Points on a hilly landscape, in no order, each with its height.
A climber steps from a point to the highest of its 2 nearest points, and stops where none of them is higher. Distance is the straight distance between rows; heights are no part of it.
j_626: [105 133 122 120 123 134 108 143 129 126 122 130  90 112  80 130 111 151
 139 152 148 127 138 111 108 182 194 195 125 147 140  87 151 113 148 128
 165 106  97  61 202 114 100 132  89 138 146  97 118 159  67 102 151 205
 167 118  92 146 138 129 158 132]  h=4.15
j_363: [112 125 153 135 132  97 127 150 145 132 103 132 106 101 171 189 140 114
 137  90 157 179 181 113 124 172 115 141 173 150 117 131 147 156 146 125
 138 127  90 152 102 144 131 131 126 137 122 128 143 168 103 145 121 181
 165 141 124  92  75 136 181 128]  h=2.69
j_382: [164 161 134 154 161  94  95 137 147 126 107 153 106 165  60 105 130  80
 129 136 137 103 131  90  96  97 139 133 158 173 136 108 130 142  76 133
 114 180 134 155 144 100 159 139 167  66 162 191  90 140 142 131 124  59
 113 127 101 145 191 146 146 219]  h=0.77
j_47: [115 123 159 176 159 138 166 146 146 111 101 123 127  89 197 188 160 102
 152 114 143 149 152 121 109 104 118 128 171 142  83 122 159 170 149 125
 124 110  97 137 108 186 155 164 165 104 142 153 173 168  90 163  85 197
 138 123  80  76 113 128 154 164]  h=2.38
j_273: [103 120 145 110 139 151 132 125 150 149 128 119 121 105 154 159 120 158
 108 120 116 136 103 115 114 151 150 140 119 121 126 111 134 124 145 105
 159  91  98 110 162 158 117 122  94 142 143  97 160 158 104 127 134 214
 137 102  88 134 117 131 161 121]  h=4.86
j_600: [153 163 108 184 133  90 102 128 142 105  76 138 174 158  60 133 107  78
 153 123 113 107 113 107  91 122 142 137 122 180 125 107 125 130  86 157
 121 157 186 151 145 107 166 139 173 126 165 170 119  99 146 111 158  62
 135 147 129 115 155 148 132 171]  h=0.58
j_434: [118 141 139 155 165 145 114 140 138 101  87 160 129 142  65 116 133 107
 127 149 126 102 105  76  86 135 168 156 145 161 136  84 154 118 125 143
 118 150 123 120 126 118 139 161 140  89 164 194 119 114 137 130  90 101
 129 146  74 156 193 156 112 220]  h=1.01
j_280: [167 178 113 179 139 115 150  80  51 113  50 178 173 144 129 156 123 116
 146  65  95 103 189 101 109 119  73 132  87 182 184 114 135 156  93 125
 142 154 161 161 119 168 155  57 148 141 130  93 145 129 194 125 139  96
 104  90 102 121 159 105 123 146]  h=0.38
j_776: [149 150 124 110  87  98 135  96 166 110 161 173  72 122 146 158  93 171
 125 133 140 153 152 156 155 163 174 134 177 124 135  85 115 140 100 110
 159 142  85  87 130 100 105 121  86 160 112 126 129 134 138  97 151  97
 193 173 176 120  68  89 123 103]  h=3.72
j_475: [ 53 143 124 119 126 178 128 125 136 130 125 102 154 123  94 132 110 126
 148 152 151 175 106 123 109 139 185 130 108  88  79 118 146 130 157 142
 145 117 108 113 144 114 170 155 110 120 150 125 137 142  54 103 134 142
 151 154  85 128 155 150 143 169]  h=1.42
j_979: [139 190  99 164 122 121 126  81  99 121  76 137 192 169  80 141 110 132
 131 101 107  93 112 128 104 133  95 108  93 152 112 115 110 120 101 157
 124 129 193 164 116 112 178 128 167 137 163 117 124  74 166  89 172 127
  82 131 128 129 152 156  98 167]  h=0.50
j_422: [125 106 159 140 121 119 158 128  92 134 159 122 114 124 167 136 148 109
 150 112 144 145 192 175 132 127  86  73 134 109  89 146 113 139 109  93
 100 121 104 182  93 158 135 130 148 119 150 117 122 144 154 143 140 135
 101 143 158 116 106 135 133  84]  h=5.71
j_60: [115 175 151 151 109 199 201  91  87 170 140 201 123 126 194 123 122 183
 190 164 129 209 114 132 134 169 135 112  89  79 162 102 121 158 143 120
 148 110 118  66 107  89 140 146 120 172  90  76 149 106  58 160 117 132
 111 158 117 125  94 132  72  92]  h=4.31
j_568: [115 113 125 123 140  77  59 148 114 124 172  82  85 168  54 104 133 109
  92  87 149  75  99 133 190 100 130 120 145 112 135 118 133 121  81 156
  95 127 116 181 156 140 147  96 106 120 145 164 126 112 128 116 154 114
  90  96 169 204 156 141 135 102]  h=6.08
j_597: [107 120 144 144 138 115 101 135 127 101 166 109  47 147  97 119 131 188
 111 136 155 110  95  93 185 156 198 174 193 131 126 133 127 126 135 133
 128 112  56 107 139 152 106 118  80 119 137 160  90 150 119  82 115 191
 126  94 103 202 125 111 107 151]  h=4.24
j_211: [145 122 118 122 128 150  94 151 133 121 121 135 161  97 130 144 143 115
  48 106 148  70 123 166 140 146 153 148 128 105 143 106 161  75 119 115
 133 113 129 107 125 161  98 130 115 164  75 121 167  82 197 136 127  94
 164 152 116 125 100 105 126 112]  h=5.32
j_274: [180 109 164 145 127 106 131 121 119 128 132 136  97 136 154 133 132 130
 117 112 126 126 192 113 139 129 139 169 164 177 162 108 111 155  82 109
 147 175 117 164 146 154 107 107 146 147 115 146 133 134 165 120 121 102
 147  84 140 143 134  83 154 103]  h=4.66
j_390: [ 67 134 121  92 139 120  96 117 139 128 116  74 172 138  86 143 147 102
 154  60 132 127 102 147  97  90 110  63  74  90 106 150 148 119 131 146
 113 107 151 175 133 143 164  98 108 113 180 112 122 139 114 125 153 203
  98 120 111 132 170 201 156 170]  h=1.03
j_374: [151 159 119  80  97 115  77 136 120 153 156 142 126  88 114 126 126 143
  75 144 151 132 123 179 139 180 146  97 144  57 112 108 140 103 141 125
 150 104  83  79 127  61 145 157 100 168  78  89 131  79 126 119 140  55
 174 160 179 122  80 120 149 115]  h=3.30
j_598: [123 137 134 109 101  51  95 107 120 115 166 107  63 148  93 129 129 178
 104 121 179 135 114  90 180 170 141 154 198 130  96 177 113 142 133 135
 111 133  82 102 125  85 109 115  87 128 109 142  82 149 149 113 140 143
 151 116 155 173 102 148 125 135]  h=4.87
j_265: [126 105 125 136 141 134 106 168 137 140  28 129 201 118  88  85 116 108
 143 164 114 144 141  61  50 174 136 161 116 181 144 167 171 117 162 158
 139 188 167 121 120  96 122 178 180 116 109 149 114 104 114 125  82 105
 154 152 133 116 141 139 137 176]  h=1.87
j_748: [104 127  84 145 129 138 147  71 119 121 124 101 158 124 177 161  93 180
 126 101 102 162 151 154 144 155 126 124 134  90  77 170 114 131 127 133
 148  98 105 111 117 177 149 118 131 136 114  92 131 157 116 122 169 154
 155 116 131 102  49  97 144 121]  h=3.49
j_813: [152 107 129  90 158 170 115 107 137 165 172 119 104 126 174 137 132 142
  71 164 116  73  51 153 192  88 108 150 122  78 109  97 135  84 161 102
 133  45 106 118 140 168 151 143 108  90  94  61 174 171  91 168 108 149
  75  84  59 159 142  90 130 144]  h=6.48
j_595: [126  81 120 115  90  89 188 128  82 122 169 123  93 138 142 115 140 120
 149 115 150 164 210 169 140 134  59  77 138  86  93 156  97 126 135 107
 102 148 131 139 104 118 110  94 111 136 104 131  86 160 141 127 132  66
 129 159 210 130  99  96 121  59]  h=6.12
j_345: [153 106 141 146 154 170 149 151 108 145  67 119 195 130 152  87 147  91
 133 136 115  79 162 133  77 116  95 148  84 137 154 162 130 103  98 119
  99 163 154 175 101 177 136 147 170 131  89 135 148 124 166 162 105  67
  86 145 105 139 164  89 107 113]  h=0.82
j_111: [139 179 111 128 136 197 134  84 117 158 172 181 122 134 150 120  93 152
 139 156  97 136  80 171 146 106 151 124  88  86 132  60  93 132  87 134
 157  95 112 114 151 124 169 144 128 146 145 100 140  92  92 136 154  98
  89 139 105 139 128 114 115 122]  h=4.33
j_695: [135 115 123 138 108  81 128 162 126 120 170 152  86 144 101 117 144 118
 119 111 141  93 104 132 178 146 119 131 142 155 157 122 113  98 123 140
  98 128 158 106 134 111  97  91  82 175 107 167 132  82 172 112 123 126
 142 134 184 154 126 137  90  77]  h=5.09
j_45: [ 32 136 100 127 125 133 129 136 121 128 119  76 179 123  99 144 118 125
 164  87 120 166  98 150  90 122 154  92  88  68  78 149 155 124 148 163
 139 104 135 125 131 141 160 132 130 151 169 107 134 129  96 103 165 182
 135 131 118  93 110 200 161 136]  h=1.20
j_391: [139 152 111 140 130 136  83 113 127 152 121 123 153 125  66 138 121 150
  97 111 121  79  83  90 145 155 135 190 113 163 141 115 136  95 127 149
 138 110 143 122 165 119 122 114 108 141 132 117 139  97 119 125 139 198
  96 106  88 159 136 133 127 144]  h=3.38
j_850: [130 160 140 139 107 166 164  92 105 131 146 176 126 154 122 117 149 158
 117 111 113 113 131  83 161 122  95 123 118 104 170 103  94 117 124 108
 119 131 135 104  85 121 107 125 123 118 133 133 125  87 165 134 108 120
  81 134 115 170 173 133  73 134]  h=2.71
j_575: [166  94 131 182 130 104 133  87  85 119 104 102 120 148 144 124 114 148
 125 118 135 153 203 115 147 165 104 163 169 130 113 162 103 144  97 121
 126 178 100 152 119 163 147 111 164 140 106 150 114 146 163 127 160  52
 147 110 146 144 104  59 147 116]  h=5.13
j_544: [128 103 128 124 129  60  94 149 108 135 182 103  87 148 103 122 140 112
  87  94 152  79  95 152 201 109  69 114 136 128 121 143 113 123 127 147
  89 118 154 172 145 137 134  78  97 149 130 145 151  89 151 123 149 130
  90 119 197 166  97 130 117  49]  h=5.64
j_808: [164 120 153 162 117 115 119 134 104 100 147 185  55 152 135 143 137 157
  91  91 127  90 162 104 185 147 148 148 182 129 186  76 141 134  95 125
 141 161  90 113 121 157  91 121 117 169  92 171 126  94 194 137 113  84
 145 116 149 162 104 109 124  92]  h=4.21
j_53: [157 130 134 119 125 101 123 144 122 159  69 114 167 150  77  83 156  94
 136 134 129 115 159  92  84 118  75 118 106 157 149 174 125 117 120 125
 101 172 193 136  85  88 115 146 156  99 106 123  78 116 158 135 122  85
 109 159 151 127 188 159 125 155]  h=3.43
j_462: [140 129 121 129 118 122 115 101 135 146 153  67 105 106 143 145 102 184
 106 150 142 182 145 146 140 200  92 148 159  75  56 187 102 137 134 142
 123 132  69 166 104 101 166 172 141 130 101 114 110 120 119 133 147 125
 120 144 134 141  41 106 147 106]  h=4.29
j_125: [135 153 100 132 119 114 140  69 142 132 172  95 123 118 171 170  80 195
 134 131  92 183 141 193 150 157  98 108 131  75  70 183  96 152 100 121
 146 116 102 159  96 113 168 137 125 150 117  79 125 138 104 141 186 142
 103 139 165 119  29 104 125  76]  h=3.87
j_942: [128  93 163  97 135 106  95 100 136 163 127  94 105 156  99 106 133 158
  93 120 112  86 121  80 129 112 117 149 121 162 183 147 112 134  98 114
 127 125 122 196 142 126 113  99 112  90 161  92  85 141 141 119 127 172
  76  71 111 204 190 119 143 185]  h=2.03
j_609: [135  98 139  97 103 130 133 173 131 157 160  77 117  89 158 126 138  90
  98 117 140 131 170 193 113 147 103  74 129  70  96 154 139  99 132  99
 113 113  95 182  92 152 132 155 134 132 100 107 137 123 153 147 147 118
 136 158 159  99  75 123 161  88]  h=5.33
j_43: [137 100 157 148 153 133 137 150 163  92 116 124 139 121 177 150 153  70
 178 134 104 120 110 143 110  44  93 112  99 194 116 114 117 172 116 109
  76 102 147 213 156 169 141 110 179 102 182 187 157 107 141 156 102 195
  84  80  90 123 170 115 107 122]  h=1.92
j_656: [118 121 107 126 110 127 154 143 112 113  98 161 133 107 167 176 136 132
 192 103 124 168 196 102 138 147 113 127 143 173 133 162 156 161 158 137
 149 117 143  85 119 151  90  93 128 136 116 101 134 174  84 121 117 186
 184 112 151  57  83 128 151 101]  h=3.15
j_876: [181 120 121 141 128  50 142 118 134 100 124 166  86 142 136 143 101 103
 157 115 105 121 190 125 154 106 128 142 136 218 173  85 113 173  66 130
 118 156 160 160 167 148 106  67 122 155 149 168 148 137 163 108 144 121
 165 103 177 103 137  87 156  71]  h=4.23
j_115: [122 129 119 111 128 105  42 142 109 150 114  91 144 146  27  90 151 138
  79  96 146  66  67  77 147 155 145 175 107 147 164 149 139  73 122 159
 118 150 155 110 155 106 109 107  95 155 103 129 116  65 155  95 140 154
 110 114 127 213 173 138 114 116]  h=2.75
j_438: [150 134 113 152 137 161 116 127 129 134 106 130 148 116 135 122 136 136
 107 120 126 114 124 101 144 169 136 186 126 158 159 136 138  88 137 145
 142 136 142 102 128 144 101 150 139 151  84 140 152  96 133 143 118 139
 141 124 101 125 101 100 132 121]  h=4.27
j_251: [103 168 108 148 135 203 156  79  80 145 141 170 145 157 109 112 135 164
 145 120  98 123  99 115 148 127 157 139  75 102 129  68 126 131 116 129
 154  86 103  68 130 155 161 110 117 117 136  99 160 110  83 124 143 129
  93 122  59 158 148 111  86 150]  h=3.74
j_846: [137 150 105 107 145 153  85 109 112 149 169 156 104 134 132 129 127 146
  69 105 116  58  94 158 204  80 156 129 121 106 119  87 134 106 106 119
 128  72  90 130 144 173 149  94 106 107 128 117 162 133 109 132 150 128
  80  94  91 168 133 107 135 139]  h=5.68
j_608: [151 150 112 131 143 164 118 120  90 179  99 152 182 132  91 122 155  97
 156 120 126 118 130 102 113 123  78 121  70 128 138 132 123 105 154 148
 143 143 185 100  77  89 123 145 155 101 104  91 124  93 116 138 124  91
  73 152 129 114 175 158  92 150]  h=2.83
j_286: [152 171 147  83 110 102  90 138 163 147 192 132  95  83 146 139 124 144
  85 156 167 158  90 184 148 170 127  91 143  75 105 136 119 120 139 143
 107 115  97 122 108  36 174 163  99 141 106 111 139  92  88 141 135 102
 136 171 172 106  64 159 130  73]  h=3.56
j_921: [152 146 144  56  95 120 137 132 162 143 129 110 136  92 145 117 109 128
 101 176 150 156 138 143 100 126 108  73 136 109 116 151 104 117 173 109
 144 108 105 116  83  63 110 191 123  98 124  86  86 150 104 148 121 102
 140 190 142  69 130 179 147 175]  h=2.19
j_929: [128 125 155 154 172 119 121 177 152 128 110 124 119 114 131 131 168  88
 153 144 140 118 115  53 116 145 126 173 174 188 124 165 169 120 169 166
  86 160 153 121  98 111 137 158 155  93 119 174 120 141  99 153  61 161
 134 130 122 137 135 157 131 172]  h=1.63
j_627: [130  89 163 150 148 130 109 149 146 104 141 121  49 138 136 170 136 141
 103 132 143 130 133 101 135 137 194 162 212 125 136 107 141 142 120 112
 130 148  52 129 135 164 105 135 131  98 128 177 117 176 138 115 110 149
 150  91 105 170 112 102 151 152]  h=3.76
j_854: [137 145 139  98 108 133 128  76 120 143 147 169 122 167 115 122 142 178
  98 107  91  94 117  98 147  95  94 123  99 134 191 115  97 153  99 102
 147  92 119 134 130 132 115  78  90 107 154  89 117 125 150 111 124 166
  77  77 122 177 164 143 120 142]  h=2.34
j_69: [115 144 156  80 128 119  93 150 156 137 206  96  69 109 147 128 144 131
 127 160 158 176  89 162 167 156 111 141 164  88  94 166 125 131 154 159
 117 123 101 125 126  80 171 125  96 135 116 109 118 139  79 142 137 145
 138 124 174 127 104 132 148  92]  h=3.82
j_325: [ 97 120 148 157 183 171 149 152 149 104  95 120 179 127 151 137 158  75
 181 114 114  99 106 139  87  73 114  93  89 137 109 103 163 137 119 118
  91 112 136 153 130 185 154 140 180 109 162 155 173 139 107 186 100 151
  86 111  56 119 164 126 110 159]  h=1.71
j_423: [144 135 135 166 117  74 143 132 134  70 153 142  96 148 144 159 140  95
 118  89 142  79 125 162 174  74 133  74 160 149 112  77 117 138 104 108
 101  95 135 164 133 169 127 115 147 131 165 196 157  96 187 129 131 106
 145 135 150 112 112 144 118 110]  h=2.82
j_628: [133 136 119 112 128  87  87 184 126 119 146 156  90 122 117 116 137  98
 131 117 146 115 133 128 147 181 167 164 144 166 163 112 161 109 152 154
 141 140 133  73 153  92  97 106 100 151  99 151 101 116 123 116 112 133
 197 145 155 106 120 144 138 100]  h=4.28
j_527: [ 97 152  97  82 101 141 128 168 155 105 160 141 132  98 134 119 113 109
 149 183 134 161  85 166 142 118 178 130 133 122  95 142 132 103 202 151
 136 107 149  67 161  78 115 119 105 142 153 110 139 128 101 118 115 139
 186 130 152  65 138 154 106 115]  h=3.41
j_65: [106 135  93 117 120 115  92 142 105 100 105 124 123 109  61 105 119 135
 127 137 162 127 154 114  95 170 194 177 154 140 133 116 174 106 147 133
 159 146  96  41 173 102  96 126 111 141 103 144  79 137 128  96 142 131
 195 116 117 130 136 138 142 152]  h=3.62
j_450: [138 141 106 121  95  94  96  88 108 140 136  94 140 133 100 112 149 170
  70 126 142 113 125  89 175 188  83 185 150 115 119 181 129  94 134 135
 126 135 131 100 115  81  97 125 110 138  94 113  95  94 159 109 131 131
 106 113 147 162 107 123 126 135]  h=5.81
j_71: [117 120 113  59 124 166 163 191 170 113 122 143 138  48 168 126  97 130
 125 236 122 188  93 160 103  96 185 117 142 120 115 151 141 146 222 159
 165  85 145  57 157  82  98 144 112 128 130  66 144 159  72 119  94 140
 201 138 148  13 128 149 118 119]  h=4.34
j_759: [135 107 146  96 163 124  54 168 136 158 136  95 130 124  70  87 170 101
 117 136 143  84  76  69 124 136 126 168 113 161 151 151 160  70 140 145
  96 163 164 130 115 101 130 125 117  95 121 146 113  89 134 129  76 149
  97 114 104 192 184 144 108 141]  h=2.20
j_102: [ 87 106 142  71 163 169 130 131 125 153 137  94 136 114 158 131 137 141
  97 126 127  94  74 146 114 103 131 121  91  71 115 135 161  79 159  97
 127  67 118  98 145 189 122 116  93  94 109  69 162 184  99 138 112 181
 109  83  72 137 164 102 140 147]  h=5.63
j_206: [156 120 135  93  94 128  69  86 102 167 111 111 139 142  90  89 155 158
  38 111 143  93 134 103 143 148 103 161 141  91 159 157 112 105 104 123
 144 132 105 120 113 132  80 146 102 153  62  91  97  99 184 130 145  80
  90 130 137 199 150 109 142 146]  h=4.84
j_855: [144 149 110 195 147 141 150 136 124 108 109 137 141 117 158 160 109 103
 167 104  96 130 135 150 134 109 161 127 108 162 144  73 132 155  98 144
 134 103 156 154 174 184 131 109 171 171 177 151 200  99 121 136 160 171
 149 106 108  82 104 128 146 100]  h=3.39
j_332: [122 117 156  50 140 140 103 152 139 164 145  72 153 105 121  95 117  99
 133 161 142 165 122 147  71 113 119  94 121  75  97 149 109 122 155 112
 122 119 121 153 113  76 141 180 118  81 155  88  83 164  81 138 129 119
 111 151 123 112 169 180 163 168]  h=1.94
j_16: [158 128 122 145 139 163 148 108  83 148  59 140 208 135 145 114 117 107
 125  89 100 113 166 116  85 119  85 145  73 128 169 129 120 137  86 115
 152 165 138 135  96 195 130 106 142 115  96  88 150 149 161 134 150  72
 113 136  91 144 162  71 122 137]  h=0.61
j_136: [ 89 137 135  93 128 166 132 137 107 192 163 151 122 113 156 121 126 122
 168 127 117 176 123 169 115 144 116 100  57  68 160 146 109 132 137 115
 152 122 118  97 126  76 148 117 118 153 113  57 106 131  88 134 134 114
 104 136 171 126 115 156 130  63]  h=6.43
j_570: [ 59 106 144  86 150 170 100 139 132 157 112  30 193 104  78 105 127 101
 112 167 128 176  89 117  62 121 148 111  97  39  78 149 166 104 158 145
 138 128 111 174 129 101 169 189 122 117 151  92 123 156  52 131 140 125
 124 149  89 136 178 173 183 174]  h=1.70
j_547: [154 146  85 120 130 168 139  66 135 156 160 152 148 151 178 135  94 148
 132 119  93 127  98 220 154  78 102  80  79  81 120  93  93 143  92 118
 149  81 130 144 145 142 153 120 141 125 145  89 155 108 132 161 166 138
  90 115 120  90  94 137 111  99]  h=4.85
j_899: [160 163 144 162 149 132 116 124 123 111 149 182  32 134 134 171 125 159
 116 106 129  90 144 111 165 151 193 178 206 147 158  51 153 147 113 117
 153 118  61  92 129 153 111 127 115 143 133 177 137 143 128 123 103 139
 143 127 113 156  86 118 135 136]  h=3.75
j_20: [ 79 124 127 118 120 105 132 171 141 118  57  86 177 101 102 119 137 130
 140 148 123 160 139 100  77 164 110 119 124 135 105 204 150 123 183 150
 134 145 165 125  95 113 111 153 175 115 125 114 108 122 119 121 114 138
 132 142 156  95 115 178 143 148]  h=2.54
j_182: [159 118 117 152  63 135 218  88 110 117 118 174 140  98 175 131 109 154
 162 134  84 174 210 136 144 112  75  96 110 150 139 118  85 133 136 113
 131 165 166 131  94 119  78 131 157 152  98 131 108 158 142 134  92  60
 152 151 157  80 118  76 106  81]  h=2.93
j_646: [147 107 152 117 164 160 100 195 141 169 136 134 148 109 126 107 159  74
 145 163 140 110 110 104  96 128 115 149 114 165 151 151 144  82 168 142
  92 146 173 109 130  88 121 161 130  98  89 135 118 106  92 166  65 126
 102 130 122 120 178 146 122 134]  h=1.73
j_990: [106 119  89 104  93 142 146  72 103 134 119 123 157 163 101  87  91 160
 147 145 102 195 161 122  90 138 138 129  99 104 102 156 103 160 117 107
 164 152 126  79 135  97 110 118 112 114 114  83  75 173 138  65 190  93
 164 122 163 117 141  99 119 142]  h=3.61
j_516: [147 128 124 167 170 171 138 149 144 114  66 145 204 115 119  80 133 106
 137 170 108  96 110  96  77 116 129 163  99 163 148 128 162  94 119 146
 121 186 180 117 121 128 141 190 163 116 104 165 142  98 154 148  81  76
 109 158 102 119 169 105 103 148]  h=1.21
j_640: [109 183  85 136 100 103 123  80 104  80 116 137 173 186  53 126 126 108
 107  80 124  75  99 145 111  88 124  62  80 125  90  97 109 111  98 115
 108 106 173 124 138 120 157  99 122 126 167 139 118 102 171  97 194  97
 111 157 103 116 153 173 117 178]  h=0.72
j_845: [127 148 123  98 102 136 145 110 160 124 173 151  99 115 152 168  85 174
 111 128 119 148 127 158 144 151 176 130 140 111 158  76 130 133 116 102
 166 101  92 103 168 119 107 108  75 173 133 102 141 136 106 116 151 179
 170 124 126 109  72 100 144  76]  h=4.22
j_64: [124  95 176 196 197 126 133 177 147 132  87 109 110 104 162 162 166  97
 132 141 133 117 121  62  95 132 112 177 183 159  86 143 191 143 160 127
  91 144 119 167 108 164 170 177 157  78 120 164 180 155  97 182  65 197
 108 125  66 135 106 123 153 177]  h=2.07
j_243: [130  91 131 112 157  71  77 159  87 126 168 117  64 144 127 136 146  96
 103  80 139  72 147 154 184  87 136 144 143 130 152  88 160 160  65 135
 120 133  94 180 153 191 143  53 107 130 140 162 161 143 132 124 162  92
 120  95 159 165 105  82 163  84]  h=6.60
j_713: [138  99 145 210 121  97 185 134 138  74 138 144 110 142 162 139 176 106
 176 144 140 120 144 124 142  91  95 111 157 175  86 136 101 151 130 139
  59 153 158 178 117 124 125 133 182 120 162 227 149 120 151 134  76 128
 118 134 127 144 142 122  87 112]  h=2.41
j_596: [145 103 129 164 145 159 134 149 177 110 120 117 144 112 180 142  98  98
 173 178  90 159 104 144 102  98 152 147 131 157 117  93 116 171 110 155
 148 144 153 163 178 146 168 163 179 145 182 153 177 127  76 161 125 144
 145 124 112  70 133  95 144  99]  h=3.88
j_270: [118 138  98  83 110 165 148 135 141 146 103 132 178  98 150  99 102 151
 138 183 114 178 126 164 101 121 146 100 100  88 128 161 104 146 171 118
 165 113 138  96 117  87 103 160 143 117 104  69 103 149 100 110 136  81
 144 159 153  65 119 153 126 146]  h=2.59
j_804: [132 106  95 141 111  84 164 140 148  71 129 149  99 113 133 154 100 114
 186 124 129 166 187 124 132 126 150 138 160 201 155 119 127 173 126 136
 125 156 156 101 167 151  85  96 124 157 164 150 126 172 119  85 149 169
 192 119 174  79  98  96 138  88]  h=3.73
j_490: [140  87 135 155 124  60 128 147 139 113 112  96 119 164  95  88 130  91
 152 143 146 139 144 103 101 128 105 138 157 169 119 183 105 118 127 135
  87 184 185 184 124 100 149 135 166 101 135 172  81 132 149 115 129  98
 133 144 181 139 139 149 138 130]  h=3.97
j_161: [ 96 123 151 128 168 176 115 145 126 148  69  92 196 104 117 123 135  93
 124 103 131  84 112 119  91 103 137  97  78 104 141 113 185  74 132 119
 117 103 141 125 127 166 138 132 138 120 122 137 160 134 110 152 101 135
 115 139  59 139 145 135 137 169]  h=1.45
j_684: [ 93 142 127  87 125 135 120 146 131 126 115 126 176 152  82 111 118  83
 142  91 128 107 114 155  89  70 119  45  54 108 141  96 126 126 121 122
 127 119 183 134 127 121 128 107 128 113 171 138 108 114 137 122 150 116
 110 150 124 113 189 194 122 168]  h=0.87
j_784: [108 155 145 158 124 189 148 111 114 132 155 159 104 134 150 128 137 151
 123 103 125 119  92 100 193 132 147 125 133  99 148  90 120 117 139 116
 129  97 100  96 108 159 138 129 122 142 146 136 160  73 130 138 114 155
 111 125  84 170 104 117  87 134]  h=3.17
j_742: [125  83 157 148 107  50 116 187 132 112 162 111  69 155  99 113 141  97
 120  96 168 108 128 104 126 146 132 119 164 159 153 145 112 125 126 138
  77 174 149 177 143  92 127 118 126 159 129 193 100  95 164 110 113 139
 155 136 191 173 128 188 124  91]  h=4.49
j_944: [144 103 137 117  92 112 144 152 149 113 138  78 115 104 165 134 114 140
  95 147 162 178 172 149 119 166 111 108 197  93  81 189 121 126 155 121
 120 152  83 154  84 111 125 192 160 120  98 133 118 152 146 148 134  93
 160 167 160 102  55 126 153 138]  h=4.82
j_964: [157 151 111 133 141 144 144 104 166 146 119 136 155 120 165 149  71 137
 136 175  96 148 120 149 123 112 129 161  93 163 127 113 112 150 128 135
 187 104 144 127 146 104 133 150 157 120 140  93 156 152  80 153 136 142
 138 131 105  60 110 135 146 137]  h=4.60
j_839: [107 121 106  97 133 123  93 146 104 125 159 139 106 137 108 116 148 110
  85  87 156  60 132 159 172 114 150 114 121  88 148  96 160  83  92 122
 130  99 108 108 146 186 121  76  78 133 110 134 159 121 166 118 163  90
 131 118 136 147 127  93 140 104]  h=6.05
j_613: [160 103 154 161 124 152 186 141 174  91 164 134 111 117 188 123 167 122
 174 171 125 141 106 122 153  68  98 108 143 191 103 116  98 170 142 113
  75 121 134 182 122 139 108 143 161 102 159 188 154 103 154 170  66 175
  91 100  79 139 156 110  74 115]  h=2.15
j_290: [106 141 105 123 157 167 164  87 122 183 128 148 154 137 170 141 116 144
 174 116 103 163  93 185 112 105  98  84  73  94 154 139 105 158 125 123
 166 100 136 128 127 127 129 108 135 121 142  66 122 136 104 149 128 167
  64 118 126 101 122 156 116  96]  h=5.48
j_758: [ 92 123 143 141  82 169 199 123 110 164 141 153 118 110 189 127 147 165
 182 113 121 200 148 140 128 173  95  85  96  81 140 148 119 137 152 128
 123 141 118 106  87 108 119 120 123 177  87  99 110 122 116 141 101 138
 114 142 160 132  89 135  81  52]  h=5.34
j_878: [165 140 132 118 102 126 163  99 145 121 165 164  99 128 161 138 108 146
 160 147 130 172 167 157 154 136 121 114 147 123 125 108  76 148 116 104
 120 160 112 125 111 100 132 145 131 138 130 137 133 128 120 137 126  59
 137 162 162  99  97  95 115  96]  h=3.33
j_31: [134 118 126 190 133  70 166 156 153  61 127 143 106 167 130 134 163  59
 162 111 134  74 125 147 128  47  90  66 150 184  92 112 124 147 122 104
  47 137 175 175 135 145 131 108 162 100 169 213 139 112 181 129 117  86
 129 152 145 115 161 155 104 125]  h=2.63
j_92: [121 113 124  89  81 133 125  63  98 127 113 127 151 156 114  86 128 179
  95 118 122 143 160 107 121 135 131 153 122  92 159 154 116 138 101  92
 171 146 107  76 124 132  85 104  85 154  87  71  77 129 183  82 154  88
 149 113 139 156 156  71 122 131]  h=4.14
j_647: [148  69 116 156 101  93 156  79  98 104 119  75 105 164 126 116 130 149
  82  98 151 127 198 147 153 149  72 114 171 108 101 174 118 101 105 107
 104 139 133 166 105 150 105 124 121 140  85 131  99 136 199 129 149  60
 139 135 185 160  91  84 119  99]  h=5.62
j_491: [134 113 174 166 153 150 135 146 164  93 134 169  94 149 126 129 131 138
 115 169 104  99  89  78 109 110 204 157 175 149 169  62 122 133 105 106
 130 164 100 138 123 144 103 164 144  98 160 206 127 128 150 116  61 137
 126 112  72 179 194 125  96 184]  h=1.35
j_553: [138  85 177 112 151 121 119 143 159 119 144 121  74 155  86 102 134 155
 100 165 119  99 103  60 116 122 174 162 181 158 186 125 121 127 127 117
 124 160 108 157 129 121  96 134 108  88 159 164  82 136 155 107  87 173
 126  77  96 201 192 132 117 197]  h=1.67
j_796: [101 133 107 138 120  98 144 116 108 114  67  99 179 124 142 140 126 140
 134  95 121 147 163 128 115 169 104 116 123 134 103 197 136 116 152 134
 145 131 142 113 102 169 123 114 154 144 121 115 111 147 165 110 146 134
 149 136 142  97  87 132 142 137]  h=3.04
j_888: [139 117  99 100 153 163 174 153 177 125 108 137 163  94 161 136  74 121
 133 207  96 154  84 144  93  77 146 137  86 167 139 135 134 142 188 160
 176  80 173  96 164 105  95 142 116 129 143  66 146 172  54 164 107 178
 158 120 123  27 123 134 135 126]  h=5.97
j_235: [112 165 103  95 114 133 121 115 158 131 182 145  97 122 164 150 107 132
 161 150 148 171  88 144 153 125 132 124 127 119  92 143 115 160 145 155
 132 105 122  90 136  92 158 128  87 113 157 125 135 152  60 129 152 148
 128 137 141  78 102 143 121 105]  h=3.50
j_238: [113 115 137 169 131 126 165 144  98  93 118 146 140 138 153 150 149  78
 150  71 124  96 145 151 115  69 142  75  93 163 156  78 129 151  91  97
 102 121 151 168 146 224 126  69 150 157 154 180 179 121 182 118 148 126
 135 116 119 106 138 108 116 106]  h=3.05
j_156: [110 151  73  63  92 121 130  88 120 136  90 122 182 116  91  93 103 191
 132 188 120 183 128 120  76 143 143 139 102 101  89 177 100 164 174 133
 181 118 117  61 112  59 115 137 105 111 105  70  60 173 107  68 160  91
 153 133 160 108 138 149 122 185]  h=3.11

Call two points neighbours if one is among the 2 nearest of the other. Go from one point of each pair to the other, from neighbour to neighbour, staying as high as possible. Name the lowest point that can't be avoided.
j_595 / j_813 -> j_182
j_136 / j_595 -> j_979
j_595 / j_450 -> j_899
j_888 / j_69 -> j_527
j_839 / j_813 -> j_846
j_813 / j_888 -> j_374

Where does a climber stop that starts at each point below?
j_16 -> j_595
j_684 -> j_450
j_325 -> j_888
j_929 -> j_595
j_608 -> j_243
j_600 -> j_136
